A landscape with many peaks, sampled at points; each row gives a point and its height.
From any point a climber steps to the highest of the 2 points nearest to it. It stops when none of these is higher. Distance is the straight distance between rows; heights are no part of it.
j89 height 5.56:  .12  .07  .24  .36  .19 -.36 -.13  .24  .05  .06 -.16 -.30  .54 -.17  .21 -.03 -.16 -.04  .11  .34 -.06 -.19
j609 height 0.62: -.02  .08  .21  .00  .05 -.25  .11  .20  .04 -.03  .00 -.13  .49 -.04  .18 -.09 -.07 -.07 -.08  .29 -.01 -.16
j929 height 4.16:  .16  .16  .06  .50  .17 -.17 -.22 -.02  .07  .15 -.42 -.30 -.04 -.29  .23  .11 -.09 -.03  .07  .01 -.02  .05
j587 height 6.85:  .08  .10 -.19  .37  .11 -.14 -.28  .00  .13  .37 -.25 -.24 -.34 -.07 -.11  .28  .10  .14  .06 -.22 -.06  .20
j317 height 1.50:  .20  .05  .04  .47  .10 -.20  .09  .16  .01  .08 -.30 -.29  .30 -.02  .02  .04 -.12  .06  .04  .15 -.16 -.05
j551 height 5.89: -.25 -.24 -.08 -.29  .04  .21  .06 -.31 -.39 -.04  .10  .30 -.24 -.02 -.28 -.08  .20 -.15  .24  .06  .07  .22
j699 height 5.03: -.27 -.25 -.27 -.20 -.17  .17 -.23  .09  .12  .23  .36  .17 -.55  .11 -.54  .20  .18  .02  .07 -.11 -.09  .00
j119 height 6.29:  .05  .10  .10  .11  .22 -.35  .00  .06  .04  .02 -.32 -.20  .21 -.16  .34  .00  .00 -.17 -.02  .15  .01  .03
j58 height 4.62:  .15  .19  .07  .43  .24 -.05 -.15 -.04  .06  .13 -.58 -.23 -.06 -.25  .16  .21 -.23  .02 -.02 -.22  .05  .10
j603 height 7.07: -.01 -.09 -.02 -.25 -.13  .52  .17 -.05 -.13 -.20  .15  .34 -.02  .25 -.39  .05 -.19  .16 -.06 -.28  .07 -.03
j396 height 5.45: -.09 -.02  .25 -.12 -.17 -.03  .30  .20 -.14 -.04  .43 -.09  .38  .12 -.03 -.28 -.04 -.03 -.05  .49 -.09 -.31
j802 height 5.34: -.14 -.03 -.19 -.19 -.41  .34 -.35 -.06  .07  .06  .34  .20 -.48 -.07 -.43 -.03 -.05  .03  .12  .04 -.04 -.22
j385 height 6.79: -.05 -.15  .03 -.29  .03  .21  .56  .03 -.33 -.15  .18  .23  .11  .35 -.27 -.08 -.01  .01 -.02  .03 -.01  .01
j312 height 6.47: -.20  .06  .14 -.29  .14 -.20  .25 -.02 -.20 -.17 -.06  .09  .16 -.02  .19 -.07  .04 -.20 -.07  .18  .28  .05
j266 height 7.17:  .04  .05  .09 -.15  .05  .07  .21  .01  .00 -.19 -.12  .10  .19  .07  .06 -.01 -.10  .01 -.15 -.17  .12  .00
j76 height 2.36:  .21  .01 -.16  .48 -.01 -.26 -.06  .07  .06  .20 -.01 -.36 -.04  .08  .06  .00  .11  .08  .11  .20 -.27  .06
j205 height 6.92: -.14 -.11  .11 -.37  .05  .30  .40 -.11 -.48 -.20  .16  .26  .09  .29 -.34 -.13 -.10  .01  .10  .02  .12  .08
j448 height 4.69: -.10  .07  .16 -.08  .06 -.30 -.05 -.03 -.02 -.09  .04 -.09  .14 -.21  .41 -.18  .10 -.23  .02  .35  .14 -.07
j397 height 0.50:  .03  .03  .12  .06 -.05 -.21  .13  .18  .03 -.04  .14 -.16  .36  .00  .15 -.16  .03 -.06 -.03  .35 -.12 -.18
j567 height 5.64: -.19  .05 -.02 -.24 -.23  .25 -.32 -.32 -.12 -.09  .10  .23 -.35 -.29 -.08 -.15  .06 -.06  .16  .10  .18 -.07
j836 height 5.70: -.17  .04  .32 -.13 -.08 -.13  .28  .29 -.10 -.01  .34 -.05  .57  .10 -.01 -.18 -.12 -.06 -.10  .46  .02 -.27
j752 height 5.17: -.25 -.19 -.22 -.23 -.26  .29 -.26 -.02  .02  .12  .28  .27 -.54  .00 -.56  .11  .05  .00  .13 -.08 -.04 -.07
j766 height 6.78:  .09 -.07 -.10 -.06  .14  .20 -.09 -.05  .15 -.07 -.19  .23 -.18  .07 -.03  .28 -.09  .05 -.09 -.54  .10  .23
j882 height 5.52: -.10 -.11 -.08 -.17 -.04  .02  .13 -.17 -.14 -.03  .13  .17 -.20 -.06 -.01 -.11  .26 -.13  .06  .12  .03  .04
j315 height 7.02:  .11  .04 -.04  .20  .16 -.36  .00 -.02  .03  .09 -.26 -.21  .00 -.11  .29  .01  .15 -.15  .05  .13 -.10  .11
j773 height 5.11: -.03 -.05 -.03 -.09 -.09 -.13  .07 -.11 -.14 -.09  .35 -.06 -.09 -.03  .21 -.25  .21 -.18  .12  .45 -.02 -.09
j832 height 4.43:  .09  .00  .08  .07 -.11 -.03  .30  .21  .04 -.02  .02 -.10  .40  .14 -.07 -.11 -.08  .09 -.14  .14 -.21 -.19
j326 height 6.55: -.01 -.24 -.09 -.19  .04  .15  .53  .05 -.24 -.04  .18  .22  .00  .35 -.26 -.03  .11  .00 -.05  .02 -.14  .06
j673 height 5.97: -.20  .08  .28 -.24 -.03 -.07  .34  .17 -.19 -.12  .20  .02  .44  .13 -.02 -.15 -.14 -.09 -.14  .31  .15 -.15
j833 height 6.90: -.09 -.23 -.19 -.18 -.02  .30  .08 -.05 -.01  .00  .11  .33 -.24  .15 -.35  .19  .07  .03 -.05 -.30  .00  .13
j382 height 5.00:  .16  .15 -.04  .42  .20 -.01 -.16 -.04  .07  .18 -.52 -.18 -.17 -.15  .02  .29 -.17  .11 -.01 -.32  .04  .20
j858 height 4.79:  .01  .02  .21 -.07 -.17  .08  .37  .25 -.02 -.06  .22 -.04  .48  .18 -.13 -.18 -.13  .08 -.18  .21 -.14 -.28
j316 height 7.37:  .11 -.05 -.20  .13 -.01 -.03  .09  .05  .11  .18 -.11 -.02 -.09  .14 -.17  .14  .10  .13 -.06 -.23 -.19  .13
j442 height 4.04: -.04  .06  .06 -.09 -.28  .23  .06 -.03  .05 -.07  .16  .09  .07 -.06 -.09 -.16 -.02  .06 -.07  .08 -.03 -.21
j48 height 4.27:  .24  .00 -.06  .11  .13  .05  .24  .12  .03 -.08 -.24  .02  .18  .31 -.08  .16 -.15  .15 -.09 -.34 -.09  .14
j573 height 3.91: -.11  .07  .03 -.21 -.30  .40 -.02 -.14 -.03 -.11  .11  .22 -.09 -.09 -.26 -.09 -.10  .10 -.03 -.04  .09 -.17
j915 height 6.93:  .05 -.15 -.04 -.21  .24 -.02  .38  .01 -.15 -.18 -.05  .21  .08  .23  .02  .07  .06 -.09 -.06 -.17  .08  .19
j742 height 3.66: -.21  .17  .37 -.07 -.23  .13 -.27 -.12  .09 -.15  .08  .01  .15 -.40  .23 -.23 -.15 -.01 -.07  .10  .31 -.25
j291 height 1.03:  .14  .08  .13  .36  .22 -.26  .14  .27 -.04  .01 -.34 -.24  .55  .03  .02  .08 -.23  .04 -.02  .21 -.08 -.09
j654 height 7.52: -.02  .03  .20 -.29  .05  .34  .21 -.01 -.21 -.36  .07  .29  .14  .24 -.09 -.03 -.24  .10 -.05 -.24  .30  .07
j958 height 6.06: -.24 -.09  .09 -.37  .06  .05  .25 -.24 -.52 -.12  .10  .17 -.04  .02 -.16 -.22  .13 -.16  .21  .26  .14  .12
j820 height 7.79:  .13 -.01 -.16  .25  .17 -.36 -.01 -.04  .02  .20 -.21 -.22 -.18 -.05  .17  .08  .26 -.08  .09  .04 -.14  .22
j63 height 4.56:  .00  .10 -.22  .06 -.27  .03 -.62 -.01  .39  .18  .14 -.06 -.49 -.17 -.06  .14  .00  .04  .03 -.15 -.06 -.10
j830 height 5.31: -.05 -.03 -.01 -.15 -.07 -.07  .18 -.08 -.12 -.07  .15  .06 -.06 -.03  .07 -.18  .20 -.13  .03  .25 -.01 -.04
j73 height 2.69:  .19  .00 -.27  .55  .06 -.30 -.14  .06  .01  .33  .04 -.46 -.26  .14  .02  .11  .18  .17  .18  .16 -.22  .16
j989 height 3.59:  .09 -.05 -.10  .07 -.11 -.09  .19  .07  .05  .07  .07 -.09  .04  .09 -.01 -.09  .14  .02 -.04  .14 -.23 -.06
j137 height 6.21:  .23 -.06  .01  .42 -.19 -.05 -.03  .18  .15  .09  .19 -.29  .29  .09 -.03 -.15 -.09  .17  .06  .26 -.39 -.24
j69 height 0.28:  .18 -.07  .09  .28 -.03 -.24 -.17  .08  .11 -.01  .30 -.30  .35 -.06  .28 -.21 -.06 -.04  .10  .39 -.18 -.23
j121 height 7.42: -.08 -.12  .07 -.32  .12  .26  .25 -.10 -.27 -.30  .05  .31  .02  .21 -.12  .00 -.07  .00  .03 -.20  .24  .16
j909 height 2.01:  .22  .02 -.04  .46 -.02 -.20 -.05  .11  .09  .12 -.07 -.34  .15  .00  .05 -.03 -.01  .07  .09  .22 -.24 -.06
j340 height 6.31: -.22  .02  .16 -.36  .16 -.08  .31 -.06 -.36 -.21 -.02  .17  .14  .07  .04 -.09  .00 -.16  .00  .14  .32  .10
j451 height 6.84:  .00 -.04  .00 -.18 -.03  .21  .25 -.04 -.05 -.14  .01  .19  .04  .13 -.13 -.01 -.02  .04 -.11 -.14  .05  .01
j187 height 4.99:  .11 -.11 -.06 -.14  .11 -.03  .52  .15 -.13 -.10 -.01  .09  .22  .35 -.11  .01  .01  .01 -.13 -.05 -.12  .07
j259 height 5.98: -.01  .09  .05 -.11  .33 -.37  .26  .13 -.09 -.07 -.29 -.03  .32  .08  .28  .07 -.02 -.20 -.10  .10  .09  .10
j104 height 5.74:  .03  .10  .05  .05  .34 -.44  .15  .15 -.04  .01 -.35 -.15  .37 -.02  .32  .07 -.03 -.19 -.03  .23  .02  .05
j381 height 6.62:  .07 -.02  .08 -.24  .36 -.07  .30  .09 -.15 -.30 -.14  .20  .16  .28  .20  .11 -.06 -.11 -.06 -.23  .22  .23
j219 height 5.09:  .08 -.11 -.05  .00 -.03 -.24  .29  .14 -.10  .02  .30 -.14  .12  .19  .16 -.22  .17 -.13  .03  .49 -.24 -.12
j852 height 7.39:  .02  .07  .17 -.22  .09  .19  .14  .01 -.04 -.32 -.09  .20  .15  .13  .10  .04 -.21  .05 -.13 -.31  .27  .04
j749 height 3.73: -.32  .16  .35 -.31 -.10  .11  .05 -.16 -.29 -.22  .03  .12  .15 -.13 -.01 -.21 -.18 -.04  .00  .10  .39 -.05
j414 height 3.19:  .11  .09  .09  .06  .30 -.24  .30  .28 -.05 -.11 -.31 -.12  .54  .25  .09  .11 -.22 -.01 -.12  .05 -.01  .05
j549 height 6.17: -.19  .07  .21 -.32  .08 -.07  .38  .09 -.28 -.20  .09  .12  .33  .20 -.01 -.08 -.13 -.11 -.09  .19  .27  .00
j286 height 5.01:  .06  .01  .05  .13 -.28  .07 -.24 -.05  .16 -.05  .40 -.12  .08 -.13  .17 -.22 -.03  .00  .02  .27 -.10 -.30
j788 height 6.98: -.09 -.12  .04 -.33 -.04  .47  .25 -.11 -.33 -.20  .15  .35  .00  .27 -.40 -.05 -.16  .10  .06 -.16  .09  .04
j942 height 7.31:  .00  .00 -.02 -.06  .21 -.22  .01 -.12  .02  .01 -.28  .02 -.11 -.20  .35  .05  .18 -.19 -.03 -.10  .08  .15
j446 height 6.16: -.16 -.10  .04 -.30  .09 -.01  .35 -.12 -.35 -.14  .09  .18  .01  .07 -.08 -.12  .14 -.14  .05  .17  .14  .08
j743 height 3.51:  .18  .13  .14  .02  .25 -.03  .15  .15  .02 -.21 -.35 -.02  .34  .18  .16  .13 -.31  .06 -.11 -.28  .09  .08
j934 height 7.04: -.14 -.30 -.15 -.24  .03  .35  .19 -.11 -.21 -.04  .18  .37 -.21  .21 -.42  .09  .10 -.01  .05 -.16  .00  .16
j239 height 3.82: -.09  .18  .31 -.10 -.11  .26 -.17 -.06  .18 -.20 -.20  .09  .20 -.24  .19 -.04 -.32  .09 -.21 -.27  .29 -.16
j527 height 0.78:  .04  .10  .19  .14  .18 -.27  .10  .23  .03 -.02 -.25 -.19  .55 -.03  .15  .01 -.18 -.03 -.07  .18 -.01 -.09
j328 height 5.49:  .12  .02 -.12  .23  .24 -.09 -.06 -.06  .08  .17 -.39 -.07 -.16 -.01  .01  .27  .02  .05 -.01 -.38 -.01  .27
j737 height 4.65:  .13 -.09 -.10 -.03  .10  .00  .38  .10 -.03 -.05 -.09  .07  .14  .29 -.11  .08  .00  .07 -.12 -.20 -.13  .11
j417 height 3.70: -.21  .14  .30 -.21 -.20  .20  .02 -.12 -.13 -.17  .09  .10  .17 -.15 -.03 -.22 -.14  .01 -.06  .12  .28 -.17
j866 height 2.99:  .10  .08  .08  .14 -.06 -.04  .00  .03  .16 -.02 -.16 -.11  .22 -.10  .09 -.04 -.06  .02 -.08  .00 -.09 -.11
j913 height 3.30:  .10 -.01 -.16  .13 -.18 -.03 -.03  .02  .15  .14  .09 -.07 -.11  .04 -.04 -.03  .14  .07 -.02  .03 -.23 -.03
j863 height 7.43: -.12 -.19 -.27 -.09 -.08  .12 -.07  .06  .14  .23  .16  .16 -.34  .12 -.39  .25  .17  .08 -.03 -.27 -.11  .09
j997 height 5.04:  .07 -.06  .11  .02 -.28  .20  .32  .21  .03  .03  .30 -.04  .29  .19 -.20 -.22 -.08  .15 -.14  .23 -.31 -.34
j318 height 7.12:  .21 -.05  .11  .38 -.03 -.21  .01  .26  .07  .06  .10 -.31  .46  .03  .05 -.14 -.11  .10  .08  .35 -.29 -.23
j683 height 3.39:  .09  .17  .21  .01  .31 -.17  .16  .23  .00 -.19 -.32 -.07  .49  .18  .23  .13 -.34  .00 -.15 -.14  .17  .05
j616 height 6.10:  .00 -.16 -.07 -.15 -.02 -.02  .52  .09 -.19  .01  .19  .09  .04  .25 -.14 -.13  .18 -.03 -.05  .21 -.20 -.02
j361 height 3.00: -.14  .09 -.05 -.12 -.15  .14 -.47 -.29  .12 -.04  .02  .15 -.45 -.41  .22 -.06  .08 -.13  .07  .00  .21 -.08
j229 height 6.82: -.08  .01  .05 -.18  .18 -.22  .16 -.07 -.07 -.12 -.19  .05  .03 -.12  .28 -.02  .12 -.20 -.06  .02  .16  .10
j805 height 4.82: -.13 -.07 -.31 -.05 -.04 -.08 -.39  .16  .29  .36  .18 -.12 -.49  .07 -.37  .30  .20  .14  .07 -.26 -.14  .07
j848 height 3.84:  .20  .08 -.04  .26  .12 -.01  .10  .05  .07  .03 -.37 -.09  .11  .09 -.05  .18 -.15  .14 -.07 -.28 -.08  .11
j85 height 0.89:  .21  .11  .04  .68  .21 -.14  .12  .15 -.04  .10 -.44 -.31  .15 -.05 -.06  .22 -.18  .09  .03  .08  .00  .02
j762 height 4.54: -.22  .09  .21 -.16  .07 -.36  .00  .05 -.13 -.09  .22 -.08  .25 -.12  .36 -.20  .08 -.28  .04  .54  .22 -.10
j756 height 5.53:  .07 -.16 -.05 -.04 -.10 -.11  .44  .17 -.13  .05  .30 -.07  .08  .27 -.03 -.21  .19 -.06 -.01  .41 -.31 -.13
j141 height 5.73: -.15 -.15 -.12 -.23 -.10  .20  .04 -.22 -.21  .00  .15  .28 -.29 -.05 -.23 -.06  .19 -.06  .12  .05  .04  .06
j184 height 6.28:  .23 -.02  .03 -.03  .31  .11  .03  .05  .05 -.21 -.28  .16  .01  .21  .16  .21 -.15  .04 -.04 -.53  .14  .26
j979 height 5.47: -.15  .03 -.10 -.20 -.37  .37 -.29 -.21 -.13 -.01  .32  .19 -.37 -.14 -.27 -.17 -.02  .01  .19  .20  .00 -.19
j886 height 3.98:  .11  .00 -.01  .02  .00 -.13  .29  .13  .02  .00 -.07 -.07  .23  .12  .01 -.05  .05  .01 -.10  .09 -.17 -.03
j186 height 3.71:  .12  .13  .11  .08  .22 -.11  .05  .04  .06 -.08 -.42 -.09  .22 -.06  .24  .09 -.20 -.02 -.12 -.20  .09  .07
j37 height 3.96:  .03  .17  .14 -.02 -.02  .26 -.24 -.09  .24 -.09 -.34  .08  .05 -.25  .19  .07 -.30  .08 -.19 -.40  .17 -.06
j251 height 6.57:  .03 -.01 -.02 -.13  .08  .19 -.04 -.11  .08 -.12 -.21  .23 -.11 -.05  .06  .15 -.08  .01 -.12 -.41  .16  .12
j872 height 6.32:  .15 -.18 -.14  .04  .28  .04  .11  .02  .04  .00 -.17  .14 -.08  .28 -.08  .30  .05  .05 -.04 -.50 -.02  .37
j489 height 6.94:  .03 -.20 -.13 -.13  .15  .30 -.07  .00  .09 -.09 -.04  .33 -.21  .19 -.16  .32 -.03  .04 -.06 -.55  .10  .26
j572 height 3.79: -.31  .02  .15 -.38  .00  .24 -.13 -.38 -.39 -.18 -.09  .27 -.14 -.20 -.11 -.17 -.07 -.05  .17 -.04  .35  .13
j718 height 3.58:  .15  .08 -.11  .34 -.01 -.21 -.26 -.06  .15  .16 -.12 -.26 -.15 -.15  .22  .02  .10 -.02  .07  .06 -.13  .06
j117 height 4.67:  .04  .13 -.31  .26 -.11 -.13 -.63  .11  .31  .34  .18 -.37 -.49  .03 -.18  .22 -.01  .20  .14 -.11 -.14 -.02
j284 height 6.53:  .02  .00 -.27  .25  .20 -.14 -.20  .04  .10  .41 -.18 -.20 -.35  .03 -.22  .36  .21  .16  .07 -.30 -.09  .29
j191 height 4.35:  .08  .15  .08  .15 -.06  .06 -.25 -.08  .24  .04 -.29 -.07 -.01 -.28  .16  .05 -.11  .04 -.09 -.19  .01 -.07
j319 height 5.81: -.24 -.05 -.09 -.24 -.09  .20 -.34 -.34 -.10 -.04 -.01  .30 -.46 -.32 -.05  .00  .14 -.12  .13 -.05  .22  .07
j706 height 3.40:  .08  .09 -.04  .19 -.01 -.18 -.33 -.14  .19  .07 -.11 -.16 -.20 -.29  .40 -.04  .09 -.12  .05  .05 -.03  .02
j675 height 4.42: -.21  .05  .27 -.13 -.07 -.22 -.02  .02 -.17 -.11  .41 -.09  .23 -.10  .24 -.30  .01 -.22  .08  .59  .18 -.18
j430 height 5.54:  .04 -.10 -.02 -.14  .04 -.14  .57  .19 -.16 -.04  .08  .01  .27  .30 -.08 -.08  .08 -.04 -.11  .22 -.18 -.04
j908 height 5.99: -.25 -.09  .02 -.35  .02  .09  .03 -.35 -.44 -.08  .07  .21 -.20 -.14 -.11 -.20  .18 -.17  .24  .19  .16  .14
j210 height 6.05: -.15 -.06 -.05 -.19  .02  .10 -.18 -.28 -.01 -.04 -.12  .26 -.37 -.29  .11  .02  .17 -.13  .03 -.14  .22  .09
j532 height 4.34: -.04  .00 -.24 -.03 -.38  .16 -.41 -.08  .17  .06  .46  .04 -.47 -.03 -.13 -.05  .01  .02  .08  .12 -.09 -.20
j955 height 5.27:  .02 -.07  .20  .00 -.26  .08  .23  .20 -.03 -.02  .46 -.11  .33  .13 -.05 -.31 -.06  .06 -.05  .44 -.22 -.38
j304 height 6.15: -.04 -.18 -.32  .05  .04 -.10 -.01  .11  .11  .37  .14 -.06 -.31  .23 -.29  .22  .33  .15  .02 -.18 -.26  .22
j838 height 3.81: -.25  .03  .12 -.40 -.11  .43 -.16 -.36 -.36 -.19 -.03  .32 -.11 -.12 -.28 -.14 -.18  .06  .14 -.12  .28  .08
j621 height 4.02:  .07  .16  .14  .18  .13 -.09 -.13 -.04  .14  .01 -.43 -.15  .13 -.27  .28  .05 -.15 -.04 -.06 -.12  .05 -.01
j873 height 2.86:  .12  .01 -.35  .38  .02 -.27 -.37 -.01  .11  .33  .18 -.41 -.38  .13  .05  .13  .18  .14  .17  .07 -.20  .14
j593 height 4.63:  .01  .10  .03  .02 -.19  .09 -.25 -.12  .21  .00 -.03  .01 -.09 -.27  .16 -.06  .03 -.02 -.06 -.05  .02 -.13
j224 height 6.13:  .21 -.03  .19  .46  .15 -.33 -.13  .29  .03  .08  .02 -.32  .58 -.10  .12 -.07 -.18  .05  .17  .42 -.13 -.26
j806 height 5.96:  .18 -.07 -.16  .18  .28 -.05  .13  .04  .02  .10 -.30 -.01 -.08  .22 -.09  .29  .01  .09 -.02 -.44 -.06  .35
j211 height 6.54: -.01 -.18 -.28  .07  .03 -.16 -.01  .01  .07  .29  .10 -.03 -.33  .10 -.09  .13  .38  .03  .04 -.08 -.19  .22
j508 height 5.59:  .18 -.04  .14  .26 -.29  .12 -.06  .21  .21  .04  .32 -.17  .40  .02 -.07 -.22 -.16  .21 -.03  .20 -.34 -.39
j410 height 3.65: -.23  .16  .33 -.15 -.28  .20 -.21 -.16 -.04 -.16  .19  .03  .11 -.30  .06 -.30 -.11  .01  .01  .20  .27 -.24
j728 height 6.41:  .05  .08  .09 -.19  .39 -.23  .27  .12 -.11 -.22 -.27  .08  .27  .21  .27  .12 -.11 -.14 -.10 -.12  .18  .18
j890 height 2.98:  .14 -.01 -.27  .26 -.08 -.23 -.22 -.03  .15  .22  .18 -.25 -.27  .05  .12  .01  .21  .04  .10  .11 -.24  .07
j156 height 7.41:  .01  .09  .23 -.23 -.10  .35  .28  .07 -.09 -.31  .11  .18  .28  .24 -.16 -.06 -.31  .16 -.17 -.19  .19 -.10
j476 height 7.14:  .10  .15 -.15  .39  .07 -.13 -.40 -.07  .17  .30 -.27 -.26 -.35 -.22  .10  .20  .04  .05  .08 -.17 -.06  .14
j469 height 5.71:  .06  .12  .21  .30  .26 -.36 -.16  .15  .05  .05 -.29 -.29  .38 -.25  .37 -.01 -.13 -.14  .07  .27  .02 -.10
j13 height 3.11:  .09 -.06 -.28  .18 -.16 -.10 -.13  .05  .16  .24  .25 -.17 -.29  .14 -.05  .02  .19  .11  .06  .05 -.29  .02
j513 height 4.61:  .02  .17 -.25  .17 -.15 -.08 -.68  .05  .38  .29  .06 -.24 -.51 -.13 -.11  .22 -.03  .12  .08 -.19 -.08 -.02
j289 height 7.13:  .09 -.08 -.23  .18  .10 -.27  .03 -.01  .05  .23 -.10 -.13 -.21  .05  .03  .10  .31 -.01  .05 -.05 -.18  .23
j330 height 5.72:  .00 -.19 -.29  .05 -.08  .00  .15  .16  .08  .32  .19  .00 -.24  .30 -.33  .10  .23  .19 -.05 -.11 -.35  .10
j116 height 6.61:  .11 -.21 -.07 -.13  .25  .12  .22 -.01 -.04 -.16 -.07  .25 -.04  .27 -.02  .17  .06 -.03 -.05 -.38  .08  .29
j988 height 4.91:  .03 -.01 -.03  .01 -.04 -.23 -.07 -.10  .02 -.06  .17 -.11 -.05 -.13  .34 -.19  .19 -.19  .07  .34 -.02 -.06
j470 height 5.55: -.14  .06 -.01 -.16 -.30  .25 -.21 -.24 -.10 -.08  .25  .12 -.24 -.19 -.08 -.22  .06 -.03  .14  .21  .09 -.16
j807 height 0.38:  .12  .00  .08  .17 -.07 -.19 -.05  .09  .11 -.02  .18 -.21  .24 -.03  .21 -.19  .03 -.04  .04  .33 -.17 -.18
j46 height 7.91:  .04  .02 -.09  .09  .21 -.17 -.17 -.16  .10  .17 -.34 -.03 -.29 -.23  .27  .16  .14 -.13  .02 -.23  .01  .25
j199 height 4.15: -.03  .07  .16 -.05 -.21  .08  .05  .02  .05 -.09  .17 -.03  .20 -.10  .04 -.19 -.01  .02 -.07  .19  .02 -.23
j254 height 3.72: -.13  .16  .30 -.09 -.16  .17 -.19 -.09  .15 -.14 -.05  .03  .19 -.32  .19 -.13 -.18  .04 -.15 -.05  .23 -.22
j726 height 5.21: -.03 -.14 -.21 -.05 -.03 -.08  .10 -.09 -.01  .10  .13  .10 -.27  .02 -.02  .00  .34 -.09  .05  .05 -.10  .12
j827 height 7.25: -.04 -.26 -.07 -.24  .13  .30  .25 -.10 -.21 -.18  .09  .35 -.08  .23 -.24  .09  .07 -.03  .03 -.23  .10  .21
j707 height 3.12: -.07  .09 -.12 -.02 -.11  .03 -.52 -.20  .27  .11 -.08  .07 -.49 -.39  .23  .07  .09 -.11  .03 -.15  .11  .00
j230 height 6.77:  .08 -.01 -.24  .22  .06 -.07 -.05  .06  .12  .29 -.15 -.11 -.19  .13 -.25  .24  .09  .19 -.02 -.29 -.17  .19
j734 height 5.35:  .08 -.01  .27  .15 -.26  .10 -.07  .19  .18 -.02  .40 -.14  .48 -.06  .01 -.27 -.16  .13 -.03  .25 -.19 -.43
j309 height 3.85: -.17  .03  .03 -.31 -.22  .47 -.11 -.23 -.18 -.16  .05  .32 -.15 -.09 -.36 -.06 -.15  .10  .04 -.13  .18 -.08
j344 height 4.92: -.27 -.19 -.29 -.17 -.10  .03 -.39  .08  .24  .25  .27  .06 -.58  .02 -.44  .28  .22  .01  .06 -.24 -.03  .06
j835 height 7.11: -.08 -.20 -.22 -.14  .00  .26 -.10  .02  .16  .06  .05  .27 -.29  .13 -.36  .32  .01  .07 -.08 -.47  .01  .15
j780 height 3.24: -.02  .14  .01  .03 -.01 -.03 -.39 -.20  .22  .06 -.22 -.02 -.29 -.42  .38  .00  .04 -.12  .00 -.12  .09 -.01
j647 height 3.77: -.36  .09  .25 -.37 -.01  .08 -.03 -.30 -.39 -.17 -.05  .17 -.02 -.19  .02 -.24 -.06 -.09  .12  .10  .39  .09
j885 height 6.30: -.07 -.01 -.01 -.17  .06  .14 -.11 -.20  .08 -.08 -.21  .22 -.22 -.21  .14  .09  .04 -.09 -.07 -.29  .21  .10
j115 height 7.23:  .01  .03  .06 -.19 -.24  .44  .21  .02 -.03 -.17  .14  .20  .12  .15 -.29 -.06 -.22  .20 -.17 -.16  .01 -.18
j750 height 4.81:  .05  .05 -.04  .07 -.25  .06 -.27 -.11  .18 -.02  .20 -.04 -.13 -.18  .18 -.13  .06 -.02  .01  .12 -.05 -.16
j244 height 7.98:  .02 -.15 -.22 -.02  .01  .03  .11  .01  .08  .14  .00  .12 -.16  .16 -.20  .17  .16  .08 -.07 -.28 -.14  .16
j486 height 4.45:  .00  .07 -.18  .00 -.33  .13 -.48 -.11  .27  .06  .25  .03 -.41 -.18  .01 -.01  .03  .01  .04  .03 -.03 -.16
j504 height 4.73: -.04  .06 -.33  .16  .03 -.16 -.52  .13  .26  .41  .12 -.33 -.50  .05 -.28  .29  .15  .22  .14 -.18 -.12  .08
j70 height 4.31: -.14  .09  .26 -.10 -.13 -.10  .06  .06 -.06 -.11  .27 -.06  .29 -.09  .16 -.25 -.01 -.11 -.02  .41  .11 -.22
j776 height 3.80:  .18  .10  .00  .50  .07 -.24 -.28 -.02  .11  .13 -.19 -.33 -.02 -.22  .27  .02 -.01 -.03  .12  .13 -.11  .00
j5 height 6.45:  .15 -.04  .06 -.14  .39  .01  .15  .05 -.04 -.28 -.24  .20  .05  .22  .22  .16 -.08 -.06 -.04 -.41  .19  .27
j990 height 7.50:  .08  .13 -.06  .29  .21 -.14 -.27 -.11  .11  .24 -.45 -.18 -.29 -.29  .25  .17  .03 -.06  .05 -.23  .01  .21
j937 height 4.12:  .10  .15  .02  .08 -.04  .16 -.19 -.08  .23 -.02 -.32  .02 -.01 -.17  .08  .12 -.20  .09 -.15 -.36  .05 -.02
j411 height 3.37:  .17  .10 -.03  .30  .00 -.08 -.03  .03  .12  .10 -.29 -.17  .07 -.05  .01  .08 -.05  .08 -.04 -.10 -.12  .02
j2 height 5.16:  .04 -.01  .17  .08 -.34  .19 -.12  .04  .14 -.07  .47 -.10  .23 -.10  .04 -.29 -.10  .08 -.01  .28 -.13 -.39

For each start below, name the point where the climber stops.
j219 => j654
j593 => j318
j344 => j835
j486 => j835
j742 => j191
j414 => j191
j567 => j835
j780 => j915
j411 => j654
j141 => j46
j361 => j835
j873 => j46
j382 => j915
